Each row is a point on a landscape with many valleys, with its height.
From any point a ball rolls to the lowest of the 2 points nearest to it. It stops when none of these is lower. Distance is the straight distance between rows; heights are no part of it.
Z_3 height 101: [-1 10 13 7 12 1 -1 -27 9 -10 -3 -19 -20 -6 4 26 6 -17 -7 6 4 6 20 12 40 0 -16 -10 -14 -19 1 -6 -1 -8 4 22 -16 -1 2 -6 3]
Z_876 height 366: [22 -18 -3 6 -5 -2 -26 8 5 -5 9 6 2 26 -31 4 10 -14 -6 7 25 -15 28 -1 2 6 -20 -1 -26 -16 -22 -9 30 -9 2 13 -4 0 -28 3 3]
Z_443 height 292: [-7 3 3 8 -23 1 2 -11 4 -12 10 9 37 3 15 13 1 -9 0 5 -7 -1 6 -13 5 27 -4 6 -11 6 3 0 -4 -17 -7 -2 9 -8 -18 15 -9]
Z_550 height 22: [17 -1 -10 12 -18 -6 5 21 -4 -3 1 5 35 -7 -20 -21 -12 -10 10 7 20 -4 7 15 -26 4 3 35 -6 20 3 -5 14 -10 -9 16 29 -2 -3 10 -23]
Z_493 height 267: [6 2 27 12 12 8 16 -20 -5 16 -10 -22 10 -3 11 27 -15 -24 13 -14 7 13 9 17 47 -9 -28 -18 -18 -14 10 18 -18 -3 6 26 4 -3 14 -21 -19]
Z_149 height 696: [-14 -3 -19 3 2 -4 2 10 -1 5 -7 0 2 10 -16 -3 2 22 1 -4 8 -12 -13 8 -10 -12 -12 -22 -11 -8 1 6 -2 8 -15 -8 -8 16 2 -2 -4]
Z_394 height 767: [20 -2 -15 13 -9 10 -5 15 -6 21 -16 15 -15 -2 -13 2 -20 -2 13 -3 -4 2 -2 13 -31 -9 -9 -19 4 -1 7 1 -3 5 -6 5 26 25 11 -10 6]
Z_433 height 194: [2 10 0 16 6 6 26 25 2 15 12 -3 9 -27 -4 7 -7 -13 14 1 16 3 -5 18 -2 11 -2 -4 4 4 3 3 -21 -11 6 32 18 17 -1 -14 -18]
Z_903 height 387: [-23 -3 -1 -4 -11 4 -2 -28 12 -12 -2 1 11 12 13 22 17 -7 -23 3 -7 8 17 -15 15 14 4 -14 -14 -8 13 -5 0 -2 -19 -11 -3 -8 -10 10 -3]
Z_540 height 367: [-15 -14 6 -6 16 4 -18 -3 11 -1 19 -18 0 32 -7 5 0 13 -4 -15 5 14 15 -8 24 -2 -2 -37 -23 -21 -29 16 -2 9 -4 -15 -23 5 -29 4 2]
Z_522 height 821: [8 -4 -14 2 12 -10 -19 9 -3 4 -7 8 -34 0 -12 -8 -3 -1 -7 3 4 -2 19 2 -19 -6 16 -2 4 -8 -12 -2 4 -8 5 -7 0 19 -18 -4 6]
Z_408 height 218: [39 -5 -3 11 -26 22 4 32 -15 14 9 3 34 16 -30 -26 -14 -7 18 -2 14 2 -6 4 -39 -3 0 15 -17 5 -9 3 21 -7 -9 19 46 8 0 6 -6]
Z_988 height 497: [-11 12 3 14 -31 15 -8 -36 6 -23 -10 -36 11 1 27 5 -1 -14 -28 0 0 2 26 9 24 10 -13 2 -22 6 17 -4 10 4 -35 24 5 -20 11 12 -15]
Z_729 height 291: [25 -11 -5 22 -4 -9 -11 -11 5 -6 -11 -6 -3 3 -26 18 -6 -30 -9 24 13 -8 27 10 3 5 -17 -2 -24 -11 -6 -19 20 -3 5 28 -3 3 2 -2 -1]
Z_215 height 551: [0 -10 15 -12 -2 11 -18 8 8 -8 -6 -10 22 19 28 -17 -4 17 41 4 -19 12 -38 0 8 -4 -7 17 2 49 -3 16 -4 -15 -3 -13 -15 -22 11 23 7]
Z_166 height 711: [-16 -6 2 -26 -2 -16 6 -17 -4 -21 -4 14 4 -4 24 -1 15 9 -22 -15 -4 5 0 -23 5 6 16 28 15 18 18 -10 1 3 -21 -21 -20 -30 9 27 0]
Z_669 height 806: [7 -10 -7 -12 16 -7 1 14 -12 17 -6 14 -29 -5 -9 -10 -4 18 0 -4 -9 5 -14 -7 -31 -7 22 -11 30 2 -10 -2 -5 18 26 -25 -9 10 3 -14 24]
Z_326 height 469: [4 0 -6 -9 -18 -19 -13 -10 2 -17 5 10 23 4 8 -15 14 -4 -13 -3 17 -5 28 -9 -14 14 -3 41 -11 10 0 -6 22 -13 -10 -11 -6 -11 -21 15 -15]
Z_504 height 503: [-17 7 7 -8 12 3 19 9 4 3 9 6 -6 -6 33 4 4 22 14 -5 -27 -4 -19 -9 9 6 10 -6 35 9 0 10 -11 -7 21 -17 -8 -18 2 -1 22]
Z_574 height 557: [11 -17 -1 -6 18 -9 19 12 -14 -1 -15 34 -8 -9 13 17 10 1 1 6 -5 -9 -20 -18 0 -2 -3 1 32 14 13 -9 0 3 27 -5 -16 -21 28 -6 7]
Z_480 height 605: [3 -2 -16 9 -9 -16 15 -7 -8 -5 -12 18 5 -20 9 12 8 -8 -13 6 -4 -14 3 0 -8 6 3 15 12 5 19 -14 4 -1 4 3 0 -3 12 -1 -6]
Z_678 height 255: [28 -16 -15 6 -18 -1 -8 10 -12 10 -5 18 14 19 -27 4 -2 -4 0 9 7 -8 3 -7 -37 3 -7 -6 -14 -7 -8 -5 22 -3 -2 -8 19 10 -6 1 1]
Z_35 height 370: [20 3 14 21 14 5 16 3 4 12 -7 -21 1 -26 -20 11 -14 -40 5 14 22 6 8 27 17 -1 -14 -9 -13 -4 3 -4 -10 -2 15 52 13 8 21 -21 -21]
Z_935 height 753: [31 -20 2 -18 -5 -17 -20 14 -12 3 -17 37 -3 15 -7 -22 -20 5 5 -19 -6 8 -7 -1 -41 -7 6 11 -5 17 7 -7 19 11 -2 -22 9 -17 10 39 3]
Z_417 height 284: [16 -5 4 2 -16 21 18 42 -14 12 11 -15 52 0 -41 -24 -17 -5 22 5 17 -1 -20 4 -37 -8 1 18 -18 4 -4 5 13 2 -12 28 34 3 10 11 -17]
Z_892 height 493: [-8 -5 4 -6 -4 4 -14 7 1 7 34 -6 11 9 7 -8 10 31 11 -11 -8 -5 -23 -8 -16 9 2 -4 -7 11 -35 11 6 -7 24 -29 -7 -4 -24 5 21]
Z_41 height 641: [-20 -2 -21 2 10 -11 5 -4 7 2 -15 9 -15 -11 -4 -3 19 4 -23 1 1 -10 -2 -3 2 -22 13 -7 11 -10 18 -7 2 18 -16 -12 -6 3 9 -8 -3]
Z_964 height 537: [-14 26 -12 14 7 -5 9 6 2 -7 2 -6 -22 -25 19 -5 2 2 1 -1 -3 -14 8 20 14 -9 0 8 16 -7 10 5 -10 -6 -9 14 5 15 1 -10 -9]
Z_378 height 569: [-5 -4 14 -3 -18 10 -18 10 13 1 8 -12 19 18 24 -18 -2 25 30 -3 -26 5 -41 -5 1 4 -3 6 -6 34 -25 21 -11 -8 10 -15 -2 -17 0 24 21]
Z_373 height 108: [8 -1 5 9 -16 6 13 26 0 -2 20 -2 56 -10 -15 -14 -9 -5 19 3 14 -3 -9 3 -17 10 -3 20 -13 13 -3 4 9 -17 -9 14 22 -3 -9 13 -19]
Z_532 height 125: [34 -6 -8 13 -26 4 -7 22 -5 2 -5 9 29 16 -24 -26 -14 -15 7 8 13 -5 22 12 -33 -2 -2 26 -17 6 -2 -2 29 -6 -14 12 41 -4 -5 5 -15]
Z_894 height 758: [-33 11 7 -30 -1 0 -3 -5 17 -13 -3 -13 -6 17 25 -30 0 16 -1 -9 -24 16 -12 -14 12 -5 28 18 29 9 6 7 -13 8 -23 -38 -5 -19 -3 20 13]
Z_705 height 91: [-1 17 15 10 8 10 20 -3 3 11 13 -2 11 -18 8 23 -4 -10 16 6 4 10 2 13 20 14 -11 -14 1 -5 3 8 -27 -11 13 21 8 8 -1 -22 -13]
Z_314 height 295: [-16 9 11 0 -7 19 17 -4 4 13 -10 8 10 15 25 15 4 8 10 2 -29 5 -29 -14 24 10 -10 -21 12 -1 15 18 -28 5 11 0 16 -21 10 0 15]
Z_181 height 483: [5 -23 -3 -25 20 -25 -11 14 -2 -11 -4 18 9 12 -7 -25 9 23 -6 -11 8 2 -20 -16 -13 -10 19 23 -2 25 -4 -6 10 8 1 -30 -29 -17 -1 28 3]
Z_982 height 190: [27 -6 -11 4 -17 25 6 28 -17 15 28 -6 9 2 -19 2 -8 25 20 -8 1 -2 -45 -2 -27 7 -11 7 -9 22 -27 4 3 -5 26 10 16 18 13 -5 16]
Z_203 height 175: [26 -3 12 3 -18 16 4 35 -5 5 34 0 48 0 -11 -17 4 7 22 -7 18 -5 -29 -1 -20 11 -6 23 -19 16 -18 10 16 -20 9 3 25 -1 -12 8 -3]
Z_223 height 752: [-13 9 22 6 14 -3 -18 -7 12 -11 14 -22 -29 13 5 10 -14 -10 5 -14 -10 13 23 5 46 7 -8 2 -6 -30 -25 4 -6 -12 -1 14 -16 -3 -28 17 17]
Z_465 height 316: [34 -15 -5 2 -14 12 -13 9 -11 5 14 7 11 31 -36 4 4 -7 5 10 23 -10 5 -6 -18 5 -24 -15 -27 -15 -25 -1 26 -5 7 5 10 16 -18 -10 1]
Z_689 height 215: [36 5 8 -6 0 18 -10 0 -10 15 17 -7 -28 17 -35 6 -17 4 21 8 23 13 3 6 -8 4 -21 -15 -10 -4 -37 4 -12 -8 27 21 0 32 -4 -25 6]
Z_627 height 322: [17 0 33 16 17 4 19 -12 -1 11 -5 -26 9 -18 -10 23 -17 -33 12 1 23 10 9 22 39 -10 -25 -10 -19 -9 4 1 -14 -5 17 42 0 -2 24 -22 -21]
Z_195 height 724: [-27 1 3 -23 -4 -2 -1 -19 4 -17 2 3 -4 -1 24 2 16 6 -30 -16 -15 14 8 -32 10 8 34 16 14 3 13 -3 -6 3 -21 -28 -7 -21 -9 15 8]
Z_260 height 287: [-26 17 -3 6 -23 9 11 -21 4 -8 -12 -2 18 -14 28 5 10 0 -7 -4 -9 -5 -4 4 21 0 -10 10 6 8 33 0 -3 4 -30 10 14 -23 20 6 -8]
Z_139 height 324: [-16 -5 8 -11 22 3 -4 -15 10 2 14 -9 -7 17 -9 17 6 8 -3 3 5 11 13 -5 17 0 1 -37 -11 -21 -18 5 -10 2 5 -13 -25 6 -18 -16 3]
Z_167 height 775: [-36 15 1 -21 0 1 -13 -5 23 -14 8 -19 -3 20 16 -34 0 14 2 -9 -15 17 5 -9 12 -5 19 11 9 -5 -4 10 -8 0 -28 -36 -8 1 -19 16 2]
Z_612 height 548: [-15 15 -6 9 -10 16 -2 -38 7 -18 -7 -31 -9 -12 29 13 16 -10 -35 -1 3 -7 18 1 25 -5 -9 -8 -10 -1 27 -3 17 5 -26 17 0 -16 14 2 -5]
Z_501 height 867: [-13 10 -7 -6 30 -9 8 12 -6 0 1 -8 -47 -22 6 -15 2 -4 -3 0 -15 -8 12 2 -4 -7 29 6 41 -21 -6 -1 -4 1 17 -15 -9 10 -4 -31 3]
Z_963 height 692: [9 -6 -5 12 -6 -6 -3 0 -6 20 -27 31 -13 -28 12 3 -5 -19 3 -1 -14 -7 -5 8 -16 -20 -9 -7 27 2 41 -9 12 26 3 0 26 -5 32 -9 4]
Z_632 height 192: [31 -19 -13 0 -20 3 -8 22 -16 10 6 17 17 20 -23 -7 2 16 6 -2 10 -9 -26 -14 -37 0 -8 3 -14 8 -16 -3 24 -4 7 -16 14 5 -1 8 11]
Z_55 height 774: [2 14 18 17 18 -4 -7 8 7 -3 20 -20 -20 3 -2 11 -23 -2 17 -14 4 8 17 18 34 7 -18 1 -9 -16 -29 9 -12 -16 6 28 -13 7 -26 6 8]
Z_680 height 197: [27 -5 -8 10 -12 23 19 32 -19 19 7 1 23 -2 -30 0 -19 -2 20 2 6 -1 -30 -3 -32 4 -8 -3 -6 8 -2 3 -3 -2 7 24 31 24 17 -4 3]
Z_686 height 273: [-12 4 27 -20 18 5 2 -34 12 3 6 -5 -8 11 -8 21 18 2 -2 15 9 12 12 -6 27 -7 -3 -37 -9 -25 -10 2 -22 3 9 -15 -21 -1 6 -29 -2]
Z_491 height 588: [-18 11 -13 -1 11 10 -1 -33 11 -14 -3 -22 -21 -18 16 11 31 -10 -44 0 4 -4 14 -10 23 -18 11 -7 -2 -13 25 -8 18 13 -20 4 -9 -12 12 -8 -2]
Z_28 height 413: [-21 7 -2 2 -29 1 4 -16 5 -12 -15 -9 48 -3 3 -13 -1 1 16 5 4 1 0 14 4 3 -16 25 -3 18 27 -9 8 2 -33 5 -2 -13 11 15 -20]
Z_318 height 412: [-14 5 19 -8 -1 12 4 -21 0 15 6 -12 3 38 13 14 -6 10 8 -1 -18 13 -14 -6 13 15 -4 -43 -10 -13 -18 22 -27 9 23 -16 0 5 -11 -10 11]
Z_585 height 182: [0 10 18 6 -4 10 26 7 7 9 18 7 32 -20 13 21 -5 -20 16 10 -1 13 -11 -5 10 30 1 -7 8 7 4 0 -23 -16 15 12 15 2 -6 -7 -8]
Z_843 height 238: [34 -7 2 2 -20 27 1 27 -17 13 46 0 29 7 -18 -2 6 9 16 -4 14 -8 -37 -4 -21 13 -14 11 -23 9 -31 8 16 -14 24 6 22 12 -9 -8 10]
Z_282 height 822: [20 14 1 10 13 0 -8 10 1 8 -7 -1 -48 -15 -10 2 -10 -12 11 14 2 5 20 16 -4 -6 0 -5 14 -12 -16 -4 -12 -7 17 16 0 26 -2 -23 8]
Z_834 height 798: [9 16 2 16 17 -3 1 5 5 -1 7 -10 -27 -13 -5 12 -9 -6 9 8 7 3 18 20 17 5 -10 -2 -1 -11 -13 0 -13 -15 11 29 -7 18 -11 -13 0]
Z_619 height 789: [18 -25 -1 -19 20 0 -10 18 -14 17 -7 22 -27 2 -10 -14 -18 18 -3 -22 -17 17 -18 -12 -37 -13 28 -14 22 13 -7 0 3 26 17 -30 -3 -4 10 8 26]
Z_755 height 484: [2 20 -9 26 0 1 15 2 5 -3 -1 -4 -13 -38 15 3 3 -21 -8 6 8 -6 12 19 11 -1 0 10 13 6 15 -6 -4 -2 5 35 13 9 7 -15 -14]
Z_704 height 535: [1 -5 4 -4 16 -1 20 16 -8 8 2 17 -5 -12 15 12 7 20 16 4 -9 -8 -25 -10 -3 5 -1 -6 33 13 -1 -3 -8 -5 32 -12 -17 -12 15 -10 18]
Z_927 height 424: [18 7 -7 25 2 2 6 3 1 6 -12 -2 -11 -22 -12 8 -10 -28 2 17 10 -1 12 24 1 -1 -7 -7 -4 -2 8 -7 -6 -2 8 37 17 16 13 -18 -12]
Z_861 height 847: [12 10 0 3 16 -5 -6 12 -10 10 -13 8 -53 -22 7 -10 -10 -12 6 4 -13 5 19 11 -17 -6 21 3 32 -14 -4 -2 -8 2 23 -8 5 23 -3 -25 12]
Z_633 height 812: [-32 17 1 0 -6 6 -2 -21 11 -15 -13 -22 -10 12 25 -4 2 2 -10 -15 -8 4 13 12 37 -16 -10 -12 -13 -15 17 14 -3 12 -37 -1 4 -4 2 9 -13]
Z_147 height 422: [-24 -9 -10 -5 -2 -5 -9 -8 15 -10 6 5 14 10 1 4 20 10 -19 -4 3 2 15 -18 4 2 14 -3 -15 -2 0 -4 5 -1 -20 -23 -15 -4 -19 14 -7]
Z_566 height 243: [-2 4 16 8 -21 12 16 0 2 -2 9 12 41 -1 16 18 -8 -21 6 10 -16 7 -15 -19 11 32 4 5 1 10 7 5 -16 -13 4 7 21 -11 -8 14 -1]
Z_694 height 823: [-3 5 3 -13 18 -1 8 1 -3 13 5 -1 -29 -7 -11 -3 8 17 8 15 -2 0 -4 -5 -18 -3 16 -20 28 -7 -17 -2 -14 9 33 -21 -14 17 0 -34 16]
Z_752 height 532: [-14 -12 10 -9 -2 4 -12 6 10 5 25 -17 6 11 18 -14 3 32 14 -11 -31 1 -31 -9 -9 3 8 -7 1 27 -38 17 -2 1 20 -30 -10 -17 -9 18 33]
Z_529 height 771: [20 -21 0 -20 13 -15 -18 23 -14 3 -16 28 -24 13 -7 -28 -18 20 3 -20 -6 5 -24 -2 -33 -18 18 4 10 24 -1 -2 7 17 3 -26 -6 -8 13 28 14]
Z_712 height 356: [-11 -3 13 1 -10 14 8 -8 1 10 4 2 26 21 13 18 -2 13 12 2 -22 3 -29 -12 10 19 -14 -30 -10 -4 -2 13 -19 0 13 -12 1 -5 -2 3 10]
Z_651 height 357: [-9 10 -5 -9 18 6 10 2 -2 13 20 -28 -27 6 -9 -5 -10 33 12 -5 -2 -3 -10 9 -8 -2 -11 -31 8 -11 -29 20 -11 9 15 -8 -17 25 -8 -27 9]
Z_338 height 340: [-8 -1 -10 -7 5 -11 7 -26 -7 -13 -7 8 -18 -25 19 18 30 -12 -35 -1 0 -2 13 -18 2 5 24 14 13 -7 20 -16 8 3 2 -8 -14 -9 7 -9 -1]
Z_634 height 411: [-25 13 -4 -8 30 2 15 4 8 6 18 -23 -24 0 2 -8 -3 19 7 -5 -16 -8 -1 7 4 -6 7 -27 19 -21 -16 15 -11 4 2 -15 -14 11 -8 -25 7]
Z_374 height 205: [2 9 25 -8 7 3 10 -22 0 7 8 -2 1 6 -6 23 2 2 16 15 11 4 4 4 18 6 -22 -29 -10 -17 -10 5 -26 -8 17 2 -13 12 7 -31 -7]
Z_822 height 668: [-6 6 -19 7 1 -13 -13 -12 -2 -9 -18 -5 -40 -23 13 -14 6 -14 -32 -1 -2 -14 16 4 -3 -19 20 15 12 -3 17 -8 14 9 -15 2 -5 10 5 -1 -5]
Z_231 height 502: [12 -16 -2 -23 8 -25 -8 8 -8 -17 -15 19 14 15 0 -21 0 14 11 -3 12 0 -23 -2 -13 -5 -3 34 2 38 5 -10 16 -1 -1 -18 -24 -18 11 32 -6]
Z_937 height 439: [8 -7 -1 3 -9 -12 -21 -6 6 -18 17 8 9 6 3 5 14 -15 -16 3 14 -13 37 -8 0 18 -4 27 -14 -1 -10 -7 21 -24 -2 6 -4 -6 -33 8 -6]
Z_543 height 213: [-25 20 5 0 -14 14 13 -7 5 1 -14 7 9 -1 30 8 6 6 5 -5 -23 0 -18 -7 27 0 -9 1 18 3 29 13 -17 4 -17 5 19 -26 15 8 4]
Z_941 height 741: [-24 12 6 -37 -15 3 -9 -19 3 -21 -12 -11 -15 17 27 -20 10 4 -23 -11 -20 24 0 -27 8 4 32 29 27 8 11 1 -17 10 -30 -32 7 -22 -3 22 16]
Z_179 height 216: [32 -11 -13 25 -17 -2 -21 -1 5 -1 -14 -2 -3 1 -20 4 -19 -32 -12 20 1 -6 32 14 -16 2 -5 8 -19 1 0 -15 29 -1 -3 22 20 -1 0 4 -6]
Z_16 height 699: [-17 8 -10 3 19 -5 -8 -9 11 -16 -3 -20 -41 -18 4 -6 9 -11 -27 1 0 -8 19 0 19 -16 14 5 5 -16 2 -6 9 -3 -17 5 -18 7 -4 -5 2]
Z_33 height 616: [-26 5 -17 -4 -1 -5 -1 -21 9 -14 -6 -8 -7 -15 13 -1 27 2 -37 -6 2 -5 10 -7 11 -15 17 6 2 0 24 -12 11 14 -34 -12 -12 -7 9 1 -9]
Z_67 height 678: [-15 -7 -13 -1 9 1 14 -6 -5 13 -2 -3 6 10 -15 12 5 21 1 -5 10 -3 -18 1 5 -12 -23 -39 -12 -18 1 11 -11 18 -4 -7 -12 12 11 -20 -2]
Z_188 height 97: [44 -9 -6 3 -24 32 7 30 -21 23 18 8 9 8 -22 -4 -19 6 21 -8 -3 12 -37 -11 -39 4 -3 4 -4 16 -18 1 11 -6 16 12 36 19 18 1 18]
Z_800 height 578: [-19 14 -9 5 -3 -6 14 -3 0 -3 1 6 0 -15 19 9 10 7 -2 0 -5 -8 1 3 7 8 0 3 9 0 12 0 -6 -9 -5 -3 -3 0 -1 -3 -1]
Z_362 height 300: [-4 -4 11 5 7 18 36 17 -12 17 2 -8 53 -19 -16 14 -12 -8 18 1 1 -9 -28 1 3 3 -23 -14 -8 -7 19 8 -15 5 -4 27 14 1 24 -12 -13]
Z_745 height 98: [16 -8 -23 17 -23 -17 -8 -5 -4 -5 -20 7 7 -7 -9 -5 -10 -15 -15 13 3 -13 20 13 -23 1 1 16 -9 10 12 -14 19 4 -10 7 15 -1 7 6 -16]
Z_841 height 717: [-1 -11 -21 1 1 -13 -4 15 -5 6 -13 17 -7 4 -13 -12 2 21 -2 -5 5 -8 -15 -1 -24 -14 10 -2 7 7 1 -2 3 7 -6 -19 -5 10 1 8 6]
Z_510 height 345: [-19 5 -5 8 -18 7 10 -27 6 -9 -5 -3 21 -4 20 25 10 -11 -18 5 -10 -3 7 -5 19 12 -14 -7 -11 -6 25 -3 1 0 -19 5 7 -12 9 3 -8]
Z_205 height 206: [-7 19 23 6 -4 17 14 -12 5 11 1 0 12 9 22 21 -10 -15 9 2 -15 17 -5 2 26 20 -4 -19 -5 -8 6 18 -37 -3 14 16 19 2 -8 -8 -6]
Z_289 height 485: [-5 1 2 -14 -13 -14 -11 -5 8 -13 4 11 31 11 12 -21 11 15 12 -6 11 4 -1 -7 -7 10 -4 34 -4 19 2 -1 14 -13 -6 -26 -12 -11 -19 25 -5]
Z_742 height 667: [-5 -8 -14 3 -1 -18 -5 -2 -3 10 -34 27 -19 -20 6 -10 4 -6 -16 -5 -7 -12 -10 1 -8 -27 9 2 25 4 32 -7 14 32 -12 -7 9 -7 27 2 -1]
Z_986 height 466: [-5 -12 -7 -25 14 -28 -14 3 1 -11 -10 18 7 7 -14 -31 11 12 -20 -15 11 9 1 -14 -12 -17 30 34 0 18 8 -10 8 21 -14 -28 -25 -6 -5 24 -6]
Z_848 height 686: [-6 -14 -12 -8 2 -25 3 2 -5 -5 -28 25 -3 -4 -1 -9 7 7 -12 -4 2 -13 -18 -4 -7 -20 6 13 19 17 21 -10 8 16 -14 -10 -11 -14 24 16 -4]
Z_95 height 640: [-5 -1 -8 -13 10 -24 -9 -6 -13 -13 -18 12 -35 -23 9 -25 3 -10 -35 -17 -6 -4 5 -5 -11 -13 36 26 19 0 19 -9 8 24 -10 -13 -9 2 7 4 -8]
Z_731 height 661: [-19 -2 -17 3 23 -3 10 -1 5 16 -7 5 -12 -2 -12 3 15 15 -9 1 6 -5 -14 2 7 -27 -5 -32 9 -21 9 5 -6 27 -7 -10 -7 7 14 -25 4]
Z_51 height 204: [9 5 -3 17 8 -6 -5 -19 10 -7 -13 -13 -27 -16 -6 15 5 -23 -16 19 7 -5 21 12 16 -2 -9 -3 -9 -12 3 -16 9 -6 8 27 -15 6 6 -5 2]
Z_122 height 221: [23 -10 -10 25 -20 5 -9 15 -2 -1 -8 -8 21 3 -28 -14 -27 -24 -1 18 8 -6 26 22 -21 -3 -2 13 -25 2 -1 -6 26 1 -12 32 36 -3 6 3 -18]
Z_845 height 779: [7 11 40 -4 10 -4 -13 -21 10 -5 18 -10 -20 7 -6 25 -9 -13 19 6 6 13 21 6 42 9 -10 -7 -5 -19 -26 -5 -19 -14 21 19 -25 -1 -18 -4 14]
Z_489 height 193: [1 -7 -22 14 -13 -14 -12 -17 6 -14 -15 -9 -1 -4 -5 2 6 -17 -30 10 8 -15 30 5 -5 -1 2 12 -17 3 8 -17 22 0 -15 11 -8 -2 2 4 -12]
Z_24 height 294: [12 8 1 -11 16 7 2 1 -8 14 11 -18 -36 12 -25 5 -15 20 13 1 13 6 1 10 -3 -5 -21 -25 -1 -14 -33 13 -15 4 21 9 -15 33 -3 -31 7]
Z_222 height 595: [13 -9 -1 -9 13 -23 5 14 -22 -7 -12 35 -23 -9 9 -3 -5 2 -6 -6 -8 -1 -7 -8 -20 10 17 17 22 4 6 -13 -3 6 31 -11 -9 -7 4 10 6]
Z_142 height 714: [15 0 -6 21 -9 0 14 7 -6 17 -26 21 8 -27 -1 8 -5 -24 5 13 -7 -9 -8 7 -12 -10 -12 0 19 2 34 -11 4 17 11 17 29 0 35 -20 -1]
Z_923 height 458: [-25 15 -3 -8 22 -3 20 10 4 7 16 -8 -20 -11 16 -10 3 26 12 -7 -21 -11 -13 0 2 -4 13 -12 40 -9 -7 10 -9 2 16 -21 -11 -2 -2 -17 14]
Z_346 height 379: [-19 2 -2 9 -15 6 9 3 0 -6 -13 -10 47 -1 -10 -11 -8 12 21 0 4 -10 -8 21 3 -5 -22 6 -17 6 20 3 0 3 -28 12 3 -1 15 9 -27]
Z_388 height 793: [-37 17 1 -18 0 5 -12 -12 26 -19 -4 -30 -13 19 17 -25 2 6 -10 -10 -11 17 13 3 32 -16 10 -2 1 -14 9 9 -8 14 -46 -23 -1 1 -5 12 -7]
Z_810 height 727: [-17 10 4 7 11 -4 -17 -11 14 -20 9 -25 -36 -9 6 4 1 -12 -17 -7 -5 2 28 -2 34 3 1 11 -4 -21 -11 -7 6 -17 -13 16 -22 0 -18 13 13]
Z_133 height 575: [19 -15 -4 -1 5 -18 13 21 -18 -8 -12 30 3 -9 7 5 -6 5 3 -1 -4 -11 -20 -8 -12 4 1 18 16 22 8 -9 1 -5 16 -2 -8 -12 18 17 1]
Z_583 height 737: [19 -17 -12 -6 -5 -17 -18 11 -9 7 -16 30 -9 7 -11 -14 -8 3 -5 -12 0 0 4 -4 -39 -8 16 8 -3 5 5 -8 13 8 -4 -24 9 3 -5 20 2]
Z_65 height 293: [25 5 7 1 9 5 -15 4 -4 6 24 -1 -17 13 -23 11 -2 2 15 11 20 0 12 6 -3 9 -12 -9 -9 -10 -36 -2 -4 -17 24 14 -9 21 -25 -15 7]
Z_72 height 414: [-15 4 -6 -4 7 -4 -12 8 10 -5 19 -5 -4 11 3 -11 6 21 1 -6 3 -4 11 -2 -2 4 7 -4 -6 -7 -19 10 2 -14 0 -19 -13 8 -34 2 3]
Z_364 height 447: [-15 -15 -16 -11 5 -20 0 -1 8 -11 -8 13 15 2 -9 -6 19 11 -27 -8 7 0 2 -19 -4 -10 26 13 -4 9 11 -13 8 16 -21 -27 -21 -8 -1 17 -8]
Z_586 height 404: [8 -16 -7 0 4 -11 -32 3 11 -10 7 7 -13 12 -21 -2 19 -13 -22 -1 21 -11 36 -10 2 2 3 15 -20 -10 -17 -9 27 -14 -1 5 -16 -3 -35 8 4]
Z_708 height 800: [-6 12 30 -13 23 -2 -10 -17 10 -4 17 -13 -35 1 -12 13 2 -2 11 17 1 6 24 1 22 9 5 -14 7 -20 -29 -5 -18 -17 21 4 -30 7 -17 -22 12]
Z_240 height 260: [7 -7 5 8 -1 12 33 31 -12 14 12 -6 47 -21 -26 7 -15 -11 17 9 10 -3 -25 0 -17 9 -8 -4 -7 4 2 1 -5 -5 1 26 22 8 13 -3 -11]
Z_645 height 796: [21 0 -17 9 -5 8 -16 16 -8 13 -1 9 -24 16 -18 -7 -11 9 8 -4 6 0 6 9 -31 -8 -3 -11 -6 -4 -17 3 2 -5 1 1 14 24 -10 -2 7]
Z_851 height 380: [-22 -1 14 -13 11 12 -4 -17 10 10 25 -13 2 25 4 7 5 17 -1 1 -15 11 -5 -13 5 10 12 -40 -4 -13 -23 14 -14 7 17 -27 -14 2 -23 -9 15]
Z_896 height 619: [-8 0 -13 -4 12 -21 2 7 -13 -5 -12 16 -30 -17 10 -12 3 4 -15 -9 -7 -8 3 -2 -13 -7 29 15 25 -4 9 -7 -1 8 7 -17 -8 6 0 -2 1]
Z_164 height 355: [9 1 3 6 7 2 -19 8 3 -3 26 2 -7 13 -6 4 5 4 6 4 16 -11 21 2 1 10 -6 1 -12 -9 -26 3 6 -23 13 3 -8 8 -40 -3 4]
Z_335 height 306: [-5 19 23 -3 -9 11 0 -21 3 -1 3 -3 -9 36 19 20 -2 -14 -1 15 -19 15 5 -7 26 25 11 -16 -2 -13 -8 13 -36 -2 24 6 15 4 -20 -6 7]
Z_814 height 286: [1 6 -8 5 4 -4 2 -28 3 -10 -10 1 -18 -21 8 19 24 -19 -22 17 4 -4 20 -5 9 2 5 2 4 -10 14 -16 9 -4 5 7 -11 3 8 -17 -5]
Z_197 height 700: [-9 -15 -9 -14 9 -21 15 -7 -7 -13 -16 25 -1 -12 14 8 19 4 -25 -9 -3 -7 -11 -19 4 -3 13 15 19 12 23 -14 5 10 -6 -10 -19 -27 19 15 -1]
Z_499 height 196: [-6 7 21 3 12 5 7 -27 2 5 -3 -12 -4 8 10 29 0 -10 5 0 1 11 12 9 41 -2 -22 -26 -14 -23 2 11 -18 -2 5 8 -7 0 5 -18 -7]
Z_23 height 738: [21 -1 -5 17 -10 13 4 7 -6 26 -21 9 1 -19 -12 5 -19 -21 14 12 -4 0 -1 18 -21 -10 -18 -20 3 -6 25 -3 -2 14 -3 18 38 14 32 -22 1]
Z_152 height 453: [-20 8 -1 5 -40 9 -5 -32 5 -20 -14 -22 36 6 18 -6 -1 -8 -8 5 -4 5 20 5 14 12 -13 15 -17 10 21 -5 5 5 -38 8 9 -18 7 17 -19]
Z_113 height 341: [-19 -3 12 9 -6 17 23 10 -3 9 -3 -16 57 -15 -8 0 -19 -7 16 -9 1 -8 -14 18 9 -4 -17 -2 -17 -4 24 13 -15 9 -21 30 18 -4 17 5 -32]
Z_323 height 454: [-16 0 3 -10 -1 -9 -10 5 6 -5 18 4 11 10 17 -16 8 26 5 -11 -5 -1 -7 -12 -7 7 11 11 -2 9 -14 8 2 -15 4 -32 -14 -6 -25 19 7]
Z_967 height 524: [11 -18 7 -21 9 -8 -14 11 -4 -15 -2 0 19 16 12 -19 1 19 34 0 4 4 -32 2 -3 -10 -10 25 -2 46 -4 2 14 -17 -1 -18 -26 -19 12 24 -1]

Call two points neighbours if one is among the 2 nearest of the other. Go from one point of each pair to the other, from neighbour to neighbour, staying as low as possible. Name the highest point that can't be avoided.
Z_543 and Z_745 => Z_318
Z_179 and Z_188 => Z_843
Z_689 and Z_632 => Z_289
Z_745 and Z_550 => Z_122

Write out the way that a ball takes from each point below.
Z_619 => Z_529 > Z_935 > Z_583 > Z_841 > Z_149 > Z_67 > Z_731 > Z_41 > Z_33 > Z_491 > Z_612 > Z_988 > Z_152 > Z_28 > Z_346 > Z_113 > Z_362 > Z_240 > Z_680 > Z_188
Z_55 => Z_223 > Z_810 > Z_16 > Z_822 > Z_95 > Z_896 > Z_222 > Z_133 > Z_574 > Z_704 > Z_504 > Z_923 > Z_634 > Z_651 > Z_24 > Z_689
Z_633 => Z_612 > Z_988 > Z_152 > Z_28 > Z_346 > Z_113 > Z_362 > Z_240 > Z_680 > Z_188
Z_388 => Z_167 > Z_894 > Z_941 > Z_195 > Z_166 > Z_197 > Z_848 > Z_742
